Each row is a point on a landscape with many peaks, with its height.
A climber steps from a point to the highest of its 4 nearest points, and stops where none of them is higher. Distance is the straight distance between rows; heights are no part of it.
Kudab h=28.7: -18; 14; -2; -7; -3; -10; 13; 20; -9; -1; -7; -3; 24; 9; 9; 12; -1; 14; -10; 22; -2; 9; -12
Buz h=45.9: 7; 0; 8; -20; 0; -25; -16; -10; 17; 4; 14; -6; -14; -8; -6; -11; 0; 14; -16; 4; 6; 17; -2
fazot h=58.1: -3; 3; 22; 10; 16; 4; 11; -23; -20; 35; -6; 2; 6; 8; -9; 20; 10; 1; 4; 6; 14; 8; -12
fadi h=24.1: 13; -7; 10; 8; 19; 10; 2; -25; 3; 12; -8; 4; -9; -3; -26; -5; 7; -16; 7; -30; 0; -10; 6
Let h=58.0: -12; 12; -14; 14; -13; 5; 14; 23; -11; -1; -3; 1; 25; 10; 9; 14; -1; 8; 3; 15; -3; -6; -3
fami h=41.4: 7; -6; 20; 3; 20; -1; -8; -32; 5; 25; 8; 1; -19; 1; -25; 3; 10; 1; 0; -10; 9; -4; 3
dele h=55.7: 8; -5; -33; -25; -22; -5; -8; 8; 5; -30; -3; -6; -7; -8; 12; -15; -5; 5; -15; -2; 2; -1; 11
Rok h=54.8: -30; 17; -27; 2; -8; -1; 12; 31; -16; -6; 1; -7; 25; 7; 12; 25; -1; 23; -10; 24; -4; 3; -5
zore h=48.7: -13; 10; 23; 0; 13; -11; 4; -10; -15; 25; -3; 6; 9; 7; -3; 10; 9; 16; -8; 18; 16; 19; -9
zirat h=49.1: 7; -5; 17; 5; 20; 3; 0; -27; 0; 20; 0; 7; -9; -7; -13; 2; 6; -2; 2; -7; 7; 6; -2
dobab h=46.8: -12; 4; 27; -6; 22; -8; -4; -23; -8; 33; 6; 3; -4; 10; -2; 9; 4; 18; -17; 20; 17; 18; -9
vake h=23.6: 26; -19; 11; -11; 8; 5; -31; -14; 34; -15; -3; -8; -45; -9; -12; -41; -17; -22; 9; -37; -7; -9; -2
gazul h=50.1: 2; -1; -22; -16; -23; 1; -5; 19; -1; -39; -4; -4; 4; -13; 17; -15; -12; -3; -1; -2; -3; -11; 17
sofo h=20.8: 18; -12; 15; -5; 4; -3; -19; -11; 17; -1; 8; -5; -18; -2; -19; -24; 5; -2; 2; -19; 3; 7; 2
kuzal h=57.6: 9; 1; 21; 10; 28; 9; 6; -24; -15; 43; -8; 4; 4; 5; -23; 22; 14; -11; 13; 3; 14; 0; -17
Sevo h=61.2: 5; 4; 14; 15; 26; 6; 13; -22; -17; 40; -3; 4; 11; 10; -17; 22; 8; -4; 9; 8; 16; 10; -20
kofib h=55.8: 16; -1; 17; 19; 24; 4; 15; -20; -11; 38; -10; 4; 5; 3; -17; 21; 11; -21; 17; -5; 11; -1; -12
mezi h=30.8: -6; -3; 0; 6; 0; 9; 11; 5; 1; -10; -11; 10; 10; 1; 2; -2; 2; -12; 4; 2; -1; -5; 11
mas h=15.7: 18; -7; 20; 5; 17; -3; -20; -23; 10; 17; 4; -5; -23; 0; -31; -11; 13; -5; 12; -33; 0; -7; 2
tib h=30.9: 16; -12; 22; -6; 18; -5; -26; -13; 15; 7; 13; -5; -28; 1; -14; -25; 1; 1; -4; -21; 7; 3; -5
rame h=56.1: 5; -10; 4; 13; 6; 11; 4; -14; 3; -1; -7; 6; -2; -4; -16; -4; 10; -18; 13; -22; -1; -7; 10
ruzu h=32.4: 15; -7; 24; 12; 32; 1; -5; -35; -1; 60; -11; 4; -26; 3; -33; 15; 21; -19; 15; -7; 8; -12; 4
folu h=68.5: -20; 11; -18; 2; -9; -8; 12; 27; -12; -4; 2; -6; 27; 5; 14; 17; -4; 21; -1; 20; -4; -2; -5
mir h=33.2: 10; -10; 23; 5; 27; -2; 3; -32; -10; 59; -7; -1; -16; 1; -27; 18; 18; -15; 11; -2; 14; -5; -6
zote h=14.0: 15; -10; 9; 11; 12; 9; -8; -23; 11; 2; -2; 3; -12; -6; -29; -12; 8; -13; 9; -31; 1; -6; 10
fekup h=41.2: 0; 10; -15; 13; -29; 12; 0; 33; -16; -31; -6; -1; 22; -12; 25; 2; -4; 0; 18; 4; -17; -20; 1
zuziz h=62.4: -4; -2; -20; -19; -17; -4; -1; 7; 0; -27; -3; -4; 3; -11; 14; -9; -10; 1; -6; 6; -1; -3; 13
tigip h=30.1: 8; -11; 11; -1; 8; 0; -8; -17; 10; 3; 8; 1; -12; -4; -26; -15; 9; -6; 0; -22; 4; -1; 6
zukeb h=39.5: 15; -7; 12; -17; 3; -22; -28; -11; 24; 4; 17; -11; -31; 1; -4; -18; -6; 10; -14; -3; 8; 10; -4
Luf h=38.5: -38; 20; -26; 1; -10; -12; 17; 31; -18; 0; 3; -7; 30; 2; 12; 24; -3; 30; -10; 28; -7; 11; -10
Nevev h=50.2: -17; 12; -17; 16; -15; -3; 22; 23; -10; 5; 3; 9; 28; 13; 7; 19; 0; 13; 1; 22; -7; 3; -6
gat h=29.6: 15; -8; 7; -17; -2; -9; -14; -3; 21; -6; 11; -3; -12; 0; -12; -17; -2; 2; -8; -11; 3; 11; -2
bivi h=37.0: 13; -6; 2; -23; -10; -18; -21; -7; 25; -6; 8; -13; -23; -3; -3; -21; -8; 13; -10; -5; 7; 10; -8
seg h=43.7: -24; 8; -23; -17; -7; -4; 5; 27; -11; -22; -4; -11; 14; 6; 25; 10; -8; 19; -15; 18; 2; 8; -8
nak h=46.1: 2; -1; 7; -13; 0; -7; 1; -2; 12; -3; 6; 4; -3; -6; -4; -11; 3; 6; -8; -5; 1; 9; 11
boger h=21.0: 16; -19; 9; -16; -3; -22; -33; -23; 43; -18; 7; -6; -62; -12; 6; -34; -26; -5; 1; -23; 0; -3; -1
Fop h=35.2: 9; -8; 13; -12; 18; -17; -24; -19; 20; 19; 17; -5; -31; 6; -10; -14; -4; 10; -20; -3; 15; 11; -5
revi h=24.4: 27; -22; 12; -7; 4; 6; -28; -8; 29; -22; -8; -8; -38; 0; -11; -46; -10; -21; 9; -40; -12; -9; 7
rozi h=37.2: -17; 4; 12; -15; 0; -8; 5; 2; -5; 3; -8; -3; 13; 7; 3; 9; -4; 12; -6; 18; 5; 18; -6
met h=45.0: 1; 0; -5; 8; -16; 7; 7; 25; -9; -19; -10; 6; 16; -2; 15; 1; -1; -8; 14; 9; -5; -23; 12
nure h=40.5: -15; 12; 8; 9; 6; -13; 19; 7; -16; 16; 1; 3; 24; 14; -3; 17; 0; 12; -5; 20; 4; 16; -12
fem h=40.4: 6; -6; 9; 16; 16; 14; 17; -15; -7; 17; -15; 6; 4; 5; -13; 10; 7; -20; 19; -11; 3; -5; -3
foga h=38.2: 8; -10; -11; -17; -11; -7; -6; 2; 15; -16; -1; -1; -6; -11; 4; -17; -2; -2; -5; -6; 0; -1; 11
Fiv h=38.4: 5; 1; -4; 18; -14; 15; 11; 17; -9; -18; -11; 6; 10; -1; 16; -6; 2; -13; 21; 2; -4; -19; 9
Duseb h=22.9: 21; -18; 22; -10; 11; -2; -35; -14; 27; -5; 4; -3; -38; -3; -11; -27; -6; -10; 1; -25; 1; -4; -4
Busu h=44.9: -18; 12; -32; -21; -23; 10; -4; 26; -18; -37; -4; -13; 5; -5; 34; 1; -19; 17; -19; 18; -3; 11; 3
gepat h=53.4: 0; -2; 26; 2; 27; 6; 2; -32; -6; 43; -7; 1; -10; 5; -15; 18; 13; 1; 3; -1; 14; 1; -8
Sirez h=21.2: 19; -15; 25; 1; 21; -4; -31; -23; 17; 12; 8; -9; -31; 0; -23; -21; -2; -6; -3; -26; 4; -12; -7
loriv h=28.5: 16; -7; 21; 6; 21; -4; -24; -29; 7; 23; 10; -5; -27; 0; -31; -6; 13; -2; 4; -19; 8; -11; 1
vip h=46.2: 0; 0; -11; 1; -23; 8; 2; 18; -5; -31; -5; 3; 15; -17; 19; -10; -8; -9; 12; 1; -9; -20; 16
duva h=55.6: -22; 15; -19; 17; -13; 4; 21; 28; -12; 5; 7; 2; 27; 7; 11; 25; 2; 13; 2; 24; -12; -2; -2
Dolu h=34.9: 1; 2; -37; -18; -32; 0; -11; 10; -2; -48; 1; -7; -3; -10; 25; -13; -16; 7; -14; -3; 1; 2; 13
los h=40.9: 8; -11; -24; -15; -25; 0; -9; 9; 10; -36; -2; -4; -4; -18; 8; -13; -3; -1; -5; -5; 0; -13; 17
ragi h=32.7: -7; -8; 21; -7; 36; -17; -13; -35; 13; 38; 17; -4; -28; 10; -19; 5; 7; 15; -27; 8; 20; 6; -7
ziz h=2.2: 5; -11; -9; 3; -11; 6; -2; 2; 11; -16; -2; 7; -3; -8; 1; -14; 2; -17; 5; -13; -4; -16; 18
puvev h=26.9: -8; -4; 4; -8; -5; -5; 10; 3; -6; -13; -11; 6; 8; -2; 7; -3; -5; -7; -3; 4; -1; 1; 6
Tele h=32.5: -9; 2; 8; -12; 4; -7; 8; 0; 0; -3; -9; 3; 11; 3; 0; 2; -2; 4; -6; 6; 0; 8; 2
miv h=49.7: -6; -5; 26; -2; 26; -2; -7; -37; -1; 42; 6; 0; -15; 5; -18; 10; 11; 10; -11; 8; 16; 2; -1
nozi h=33.8: -23; 16; 8; -5; 2; -18; 15; 12; -15; 9; -1; -1; 25; 11; 4; 14; 1; 17; -7; 23; 6; 22; -10
Didon h=49.3: -9; 2; -1; 13; -7; 3; 14; 13; -4; -11; -10; 5; 19; 12; 12; 3; 1; -1; 8; 14; -3; -10; 1
Vonom h=39.0: -18; 5; -18; -27; -8; -3; 3; 15; -10; -15; -8; -7; 9; 1; 21; 4; -11; 9; -14; 16; 0; 5; 1
vuk h=38.3: -6; 2; -37; -27; -20; -1; -4; 11; 1; -33; -4; -10; -5; -8; 26; -5; -16; 15; -23; 5; 2; 4; 10
rup h=43.0: -23; 21; -2; 10; -1; -15; 23; 10; -15; 17; 8; 1; 28; 13; -3; 26; 1; 19; -4; 24; -2; 19; -11
dolo h=33.9: 1; 9; -10; 23; -25; 14; 12; 27; -16; -17; 0; 8; 26; 0; 18; 7; -1; -3; 25; 7; -15; -15; 1
Kemad h=48.5: 5; -4; 21; 6; 19; 7; 3; -26; -4; 32; -5; 4; -12; -1; -15; 10; 6; -8; 8; -13; 7; 3; -1
pez h=31.2: -17; 17; 7; 8; 8; -21; 15; 1; -18; 26; 5; 3; 18; 12; -1; 18; 2; 27; -10; 27; 12; 24; -13
dufa h=37.8: 19; -15; -26; -23; -26; -3; -12; 7; 14; -38; 1; -10; -10; 0; 8; -27; -6; 2; -7; -13; 5; -4; 9
kup h=45.1: -21; 16; -9; 28; 8; 10; 33; 11; -17; 32; 10; 14; 30; 9; 7; 37; 5; -3; -2; 25; -15; 11; -13
kesus h=24.2: 24; -18; 10; -21; -3; -13; -29; -10; 37; -11; 2; -11; -41; -9; 5; -31; -14; -2; 1; -19; 0; 4; -9
Mez h=44.3: 9; 1; -25; -5; -34; 5; -7; 22; -4; -45; -5; 1; 2; -23; 18; -14; -13; -11; 6; -9; -11; -21; 21
bidos h=54.2: 1; 9; 4; 25; 15; 7; 23; -4; -14; 22; -2; 3; 19; 16; -13; 22; 10; -8; 7; 5; 3; 10; -21
tenam h=55.2: -6; 7; 21; 10; 21; 0; 11; -17; -21; 31; 1; 1; 10; 13; -10; 21; 11; 6; 0; 17; 15; 15; -18
tiri h=38.6: -9; 13; -30; -13; -31; 17; -8; 37; -22; -49; -3; -8; 14; -15; 40; 2; -13; 7; 4; 5; -13; -7; 0
sotos h=42.7: -30; 21; -17; 18; -9; -3; 27; 22; -11; 19; 3; 3; 29; 9; 14; 34; -2; 13; -8; 30; -15; 11; -7
Dunik h=58.2: -11; 13; -12; 29; -6; 7; 27; 17; -13; 6; 6; 14; 28; 10; 7; 23; 4; -1; 6; 15; -9; -6; -1
ravo h=45.2: -19; 13; -7; 30; 1; 29; 33; 23; -20; 32; 5; 17; 34; 11; 17; 42; 8; -6; -4; 34; -25; 8; -6
Lomin h=47.3: -7; -2; 16; -10; 8; -5; 2; -14; 0; 10; 1; 8; 0; -10; -3; -2; 7; 7; -5; -3; 2; 13; 4
zut h=58.6: -8; 15; -17; 34; -15; 16; 24; 23; -12; 8; 6; 10; 27; 1; 14; 27; 4; -5; 13; 18; -14; -7; -1
Vure h=63.1: 0; -4; -1; -20; -2; -12; -6; -9; 10; -4; 2; 0; -4; -9; -2; -5; -2; 4; -17; 6; 1; 11; 6
mazo h=50.9: -4; 3; -11; 0; -24; 9; 1; 25; -13; -25; -10; 0; 20; -8; 25; -3; -6; -1; 10; 9; -7; -15; 8
Val h=31.0: 9; -10; 17; -4; 27; -14; -29; -27; 17; 22; 21; -12; -31; 9; -25; -17; 3; 5; -14; -6; 17; -3; -9
zis h=46.6: 12; -4; 12; 7; 20; 12; 8; -22; -7; 25; -18; 6; -5; -4; -23; 14; 7; -16; 17; -16; 5; -9; -2
zaki h=46.9: -2; 3; -26; -29; -17; -7; -3; 8; 1; -28; -5; -5; -1; -9; 15; -4; -11; 14; -17; 5; -2; 6; 7
sare h=39.9: -21; 15; -19; 28; -7; 9; 30; 21; -14; 19; 4; 10; 28; 6; 17; 35; 7; 2; -1; 29; -18; 5; -7
zoned h=28.6: 21; -9; 21; 14; 25; -4; -10; -36; 0; 54; -5; -2; -27; -1; -38; 9; 17; -13; 16; -18; 6; -20; 7
geb h=47.1: -5; 4; 4; 18; 5; 7; 20; 6; -12; 11; -5; 9; 23; 15; 1; 13; 0; -6; 7; 8; 0; 5; -9
Zakis h=41.0: 0; 0; -3; 24; -5; 17; 13; 13; -5; -8; -7; 12; 16; 9; 7; 2; -1; -12; 22; 6; -4; -10; 2
fos h=47.2: 0; 4; -15; -29; -10; -14; -1; -6; 7; -6; -1; -4; -5; -9; 6; -11; -9; 12; -19; 6; 7; 15; 5
zakof h=57.3: -11; 7; -13; 6; -15; 0; 7; 27; -11; -14; -6; -4; 20; 2; 18; 4; 0; 5; 7; 13; -3; -13; 2
gubun h=51.8: 11; -1; 8; 20; 22; 14; 18; -7; -15; 29; -7; 1; 19; 7; -17; 26; 11; -16; 18; -2; 8; -3; -20
Bamur h=46.5: -6; 9; -22; -10; -26; 7; -4; 21; -12; -37; -6; -5; 11; -15; 25; -5; -13; -2; -2; 3; -7; -13; 7
ran h=15.4: 21; -16; 13; 3; 8; 7; -19; -12; 18; -9; -5; -6; -18; 2; -30; -24; 7; -13; 12; -39; -3; -15; 7
gogu h=40.3: -4; 1; -2; 8; -7; 6; 6; 16; -6; -17; -8; 5; 13; 0; 10; -4; 1; -10; 10; 5; -1; -12; 9
doli h=52.2: -11; 16; -7; 26; 7; 3; 28; 7; -10; 15; 2; 11; 28; 12; 0; 28; 6; -1; 4; 17; -5; 6; -8
sonur h=22.8: 27; -14; 14; -1; 9; 8; -26; -15; 21; -8; 1; -11; -33; 3; -20; -34; 1; -17; 13; -43; -6; -12; 4
pil h=49.2: -7; -4; 21; -8; 18; -7; -6; -23; -1; 26; 10; 4; -9; 1; -8; 6; 3; 15; -21; 9; 12; 12; 4
Nurul h=34.8: -15; 12; 0; 8; 1; -6; 23; 14; -8; 4; -6; 3; 23; 12; 4; 17; 2; 9; 2; 17; -1; 8; -9
vod h=39.6: 20; -17; 4; -7; -3; 3; -16; 1; 24; -21; 3; 1; -12; -4; -14; -28; 6; -16; 5; -28; -2; -5; 10
fito h=51.2: -12; 2; -14; -14; -15; 1; -1; 18; -7; -26; -6; -3; 8; -10; 24; 0; -11; -1; -5; 13; -4; -9; 6
Maz h=47.6: -2; 7; -2; 23; 5; 8; 20; 10; -10; 1; -3; 7; 26; 11; -3; 9; 6; -13; 8; 5; 1; -1; -7
nuz h=32.3: 20; -15; 7; -4; 1; -2; -12; -7; 21; -7; 4; -5; -14; 2; -14; -25; 5; -8; -1; -30; -3; -2; 6
nog h=37.6: 0; -10; 22; 1; 30; -11; -22; -32; 12; 36; 14; -4; -28; 8; -20; -4; 9; 8; -17; -3; 15; -2; 0
rokov h=28.3: 21; -18; 0; -18; -8; -4; -17; 6; 28; -21; 0; -7; -22; 1; -6; -25; -1; -3; -2; -22; -1; 4; -1
bigu h=51.9: -6; 0; 21; -5; 17; -2; 5; -20; -6; 21; -1; 8; -1; -1; -5; 4; 8; 2; -7; 7; 10; 10; -2
tol h=50.0: -1; 14; -6; 25; 20; 12; 29; -5; -18; 29; 3; 8; 28; 8; -7; 32; 2; -14; 7; 6; -2; -1; -16
zizat h=42.2: -15; 13; 12; -5; 5; -14; 8; 1; -13; 13; -2; 3; 20; 11; 0; 9; -4; 14; -10; 19; 2; 18; -9
zabip h=48.6: -13; 1; 17; 3; 13; -5; 12; -9; -11; 14; -4; 6; 13; 6; -2; 12; 8; 5; -2; 9; 10; 16; -9
bomok h=51.0: -3; 14; 6; 17; 17; 2; 23; -1; -16; 20; 2; 12; 25; 18; -7; 23; 3; 1; 1; 7; 1; 9; -23
Raf h=33.6: 22; -22; 1; -12; -10; 0; -20; 0; 26; -26; -4; -8; -21; -1; -10; -32; -1; -15; 3; -26; -3; -4; 7
zos h=41.1: -4; -5; -11; -8; -16; 4; 0; 14; -4; -28; -10; 3; 8; -13; 10; -8; -5; -8; 6; 2; -5; -19; 15
sibin h=41.3: -30; 25; -7; 7; 2; -17; 28; 10; -19; 22; 7; 4; 24; 10; 0; 27; -2; 25; -13; 32; -5; 23; -17
pag h=54.3: -6; -3; 24; 3; 26; 1; -2; -30; -12; 37; -5; 6; -4; 13; -11; 20; 10; 6; -7; 11; 15; 11; -8
duson h=49.6: -14; 16; -10; 31; 10; 23; 32; 15; -19; 24; 8; 13; 29; 5; 5; 38; 6; -10; -1; 20; -23; 0; -8
sune h=34.0: -32; 18; -10; 20; 3; -1; 36; 21; -18; 26; -2; 10; 24; 5; 12; 40; 3; 16; -9; 36; -21; 14; -13
vakes h=64.1: 1; -5; 14; -7; 3; 0; 0; -12; 8; 5; 4; 4; -2; -5; -14; -8; 5; -5; -1; -12; -1; 4; 3
gub h=31.6: 21; -19; -10; -12; -21; -5; -15; 7; 25; -28; -3; -6; -14; -4; -2; -26; 1; -10; -2; -20; -1; -4; 13
kol h=44.7: -3; 5; -30; -14; -30; 6; -9; 22; -8; -43; -1; -2; 4; -18; 29; -9; -19; -2; -4; -3; -7; -12; 14
neku h=46.4: -3; 1; -12; -1; -20; 3; -1; 16; -7; -24; -7; 2; 9; -6; 19; -3; -4; -2; 8; 6; -6; -16; 13
zikel h=49.9: -2; 5; 14; -20; 4; -16; -10; -12; 6; 9; 12; -3; -14; -4; -4; -5; -3; 12; -18; 12; 6; 19; 3
depi h=47.0: -3; -5; 14; 6; 10; 6; 8; -12; -2; 7; -5; 11; 3; -1; -5; 1; 5; -6; 9; -9; 0; 5; 0
kulab h=47.7: -9; 2; 15; -21; 6; -11; 0; -11; -2; 15; 6; -1; -4; -2; -1; 1; 2; 15; -15; 15; 6; 24; 0
noze h=46.0: -6; 9; -18; 0; -30; 15; -2; 29; -12; -38; -6; -2; 18; -17; 28; -3; -12; 2; 11; -1; -16; -16; 6
Bipe h=42.5: -4; 1; 12; 16; 8; 11; 12; 0; 0; 1; -9; 4; 14; 8; -1; 5; 4; -8; 12; 6; 0; 3; -1
kege h=24.3: 15; -15; 8; -23; -3; -20; -29; -14; 36; -10; 5; -13; -51; -9; 11; -29; -15; 5; -3; -10; 0; 10; -5
fim h=31.1: 8; -4; -16; -33; -12; -14; -13; 0; 17; -22; 5; -11; -14; -4; 4; -13; -5; 14; -16; -1; 4; 18; -4
Neb h=43.2: 6; -10; 17; 6; 27; 0; -11; -34; 5; 42; 5; -2; -24; 2; -29; 7; 18; 2; 0; -5; 11; -7; 2
vibem h=42.6: -1; 8; -18; 0; -30; 18; -1; 29; -12; -48; -8; -2; 14; -25; 28; -7; -13; -9; 22; -10; -19; -23; 13
remut h=20.2: 19; -10; 22; 10; 20; -2; -15; -34; 3; 36; -1; -3; -31; -1; -39; -5; 14; -15; 15; -26; 3; -15; 3
vis h=28.8: 24; -22; 12; -10; 3; 0; -21; -3; 28; -17; -1; -7; -33; 0; -9; -36; -4; -18; 7; -31; -8; -5; 0
gon h=55.5: -2; 8; -9; 34; 12; 19; 30; 9; -13; 17; 5; 7; 27; 8; -4; 31; 8; -18; 3; 10; -9; -4; -10
barip h=53.6: -4; 17; -17; 32; -20; 8; 19; 25; -7; -3; 9; 8; 24; 5; 11; 20; 7; 4; 10; 16; -9; -10; -1
Sim h=40.0: -16; 14; -38; -19; -28; 9; -8; 27; -17; -51; -2; -8; -5; -10; 38; -6; -20; 14; -12; 10; -3; 12; 15
Gokis h=42.4: -10; 9; -34; -17; -32; 6; -5; 16; -13; -44; -8; -6; -3; -17; 34; -6; -21; 4; -9; 3; -3; -3; 16
vad h=53.7: -5; 14; -18; 29; -26; 20; 22; 33; -17; 2; 9; 11; 25; -5; 18; 24; 3; -4; 15; 13; -25; -13; 1
Sedok h=21.6: 10; -14; 19; -9; 20; -17; -36; -21; 22; 7; 8; -7; -47; 1; -2; -31; -17; 0; -11; -12; 10; 2; -12
dubu h=35.3: -2; 11; -6; 26; -16; 9; 15; 22; -7; -10; -1; 6; 20; 6; 16; 6; 2; -8; 20; 6; -7; -15; 2
zegiz h=54.7: 4; 1; 23; 1; 16; 5; 9; -17; -10; 18; -5; 5; 1; 5; -8; 11; 11; -4; 6; -2; 8; 9; -8
nutu h=39.2: 25; -23; -4; -6; -13; 8; -21; 6; 21; -30; 1; -5; -14; -2; -9; -31; 5; -17; 9; -31; -1; -16; 16
morub h=20.5: 21; -18; 14; -16; 7; -15; -32; -19; 32; -9; 3; -2; -58; -7; 0; -38; -18; -9; 1; -23; 0; 0; -5
Setof h=47.4: -13; 6; -25; -17; -19; 2; -1; 21; -9; -33; -5; -9; 9; -7; 31; -2; -16; 7; -6; 7; -5; -7; 10
Nufet h=18.8: -1; -5; 8; 18; 7; 22; 10; -2; -3; -5; -10; 10; 7; 3; 0; 0; 5; -19; 19; -5; -5; -11; 8
ful h=41.9: 3; -7; 20; -1; 23; -7; -17; -32; 7; 21; 17; -1; -26; 1; -20; -4; 12; 3; -16; -6; 13; -1; 1
Baluk h=29.4: 22; -12; -5; -22; -10; -13; -24; -5; 32; -20; 2; -14; -31; -2; 8; -27; -12; 12; -3; -12; 1; 9; -7
sarur h=18.0: 21; -9; 15; 0; 7; 4; -17; -17; 16; -1; 5; 0; -19; 4; -27; -26; 6; -11; 6; -33; 0; -5; 0
Beto h=47.5: -11; 14; 10; 15; 15; -4; 19; -6; -20; 23; 4; 9; 22; 15; -5; 25; 6; 9; -1; 17; 8; 16; -20
lif h=40.1: 6; -5; -16; -4; -26; 6; -2; 11; -1; -29; -4; 2; 1; -18; 9; -15; -4; -15; 8; -9; -3; -20; 17
lar h=41.5: 5; -7; 19; -1; 15; -11; -20; -19; 10; 14; 18; 1; -18; -3; -21; -10; 9; 11; -11; -10; 8; 7; -1
lazub h=42.0: -6; 12; -27; -8; -30; 17; -9; 35; -16; -48; -6; -6; 12; -22; 33; -4; -18; -1; 8; 0; -18; -8; 6
boleg h=50.4: 3; 7; -2; 30; 10; 13; 20; 4; -7; 9; -4; 9; 26; 11; -5; 15; 11; -18; 13; 3; 1; -8; -6
bimo h=48.0: -21; 18; -27; -11; -18; 3; -2; 35; -21; -27; -1; -13; 20; -2; 32; 7; -14; 18; -12; 17; -6; -1; -2
Modur h=33.7: -18; 4; -3; -26; -1; -11; 4; 10; -4; -5; -10; -7; 7; -1; 12; 4; -5; 14; -12; 16; -1; 10; -4
Refo h=13.6: 7; -11; -2; -6; -1; 3; -2; 1; 16; -11; -3; 4; -2; -7; -9; -14; 6; -11; 2; -20; 3; -3; 15
kif h=51.5: -15; 12; -25; -2; -20; 6; -2; 32; -18; -24; -4; -8; 17; -6; 28; 4; -11; 9; 7; 11; -7; -11; -2
Ruzal h=72.4: -4; -1; -10; -23; -13; -9; 4; 6; 8; -14; -4; 0; 3; -3; 4; -3; -2; 0; -12; 5; 1; 6; 9
sivu h=59.6: -24; 23; -3; 16; 6; -9; 31; 6; -18; 25; 10; 8; 27; 8; 2; 29; 3; 16; -9; 26; -3; 23; -18
muge h=37.7: 2; -11; 22; 7; 36; -8; -6; -41; 2; 57; 6; -2; -28; 12; -33; 16; 15; -5; -7; 4; 13; -11; -2
Fom h=20.9: 23; -22; 1; -18; -8; -5; -22; -8; 43; -22; 0; -12; -42; -2; 3; -36; -14; -6; 0; -24; -7; -1; 3
nim h=46.7: -1; -3; 20; -8; 14; -6; -7; -22; 1; 21; 15; 5; -13; -1; -18; -1; 9; 9; -9; 1; 12; 9; 4
pev h=66.7: -13; 15; -19; 13; -22; 0; 11; 29; -14; -10; 4; -2; 26; 5; 16; 16; -5; 17; 4; 20; -9; -7; -1
zad h=21.1: 10; -9; 3; 9; 4; 9; 4; -10; 10; -10; -2; 10; -6; -4; -16; -12; 4; -18; 11; -24; -1; -11; 18
bamem h=61.3: 21; -14; -3; 7; -5; 6; -12; -1; 19; -15; 1; -1; -9; -1; -17; -24; 8; -17; 9; -33; -3; -11; 16
Pulut h=24.0: 17; -9; -18; -30; -17; -14; -18; -2; 28; -31; -1; -19; -18; -4; 10; -22; -10; 12; -7; -10; 6; 13; -4

Two climbers start at each pair of points below. Name the first point that both come to, or write -.
morub and kesus: Baluk
pil and fami: zegiz
zoned and muge: miv

For each start below, name the point where the climber stops.
gogu: folu
ruzu: Sevo
Duseb: Sevo
mas: Sevo
Sirez: Sevo
Zakis: folu
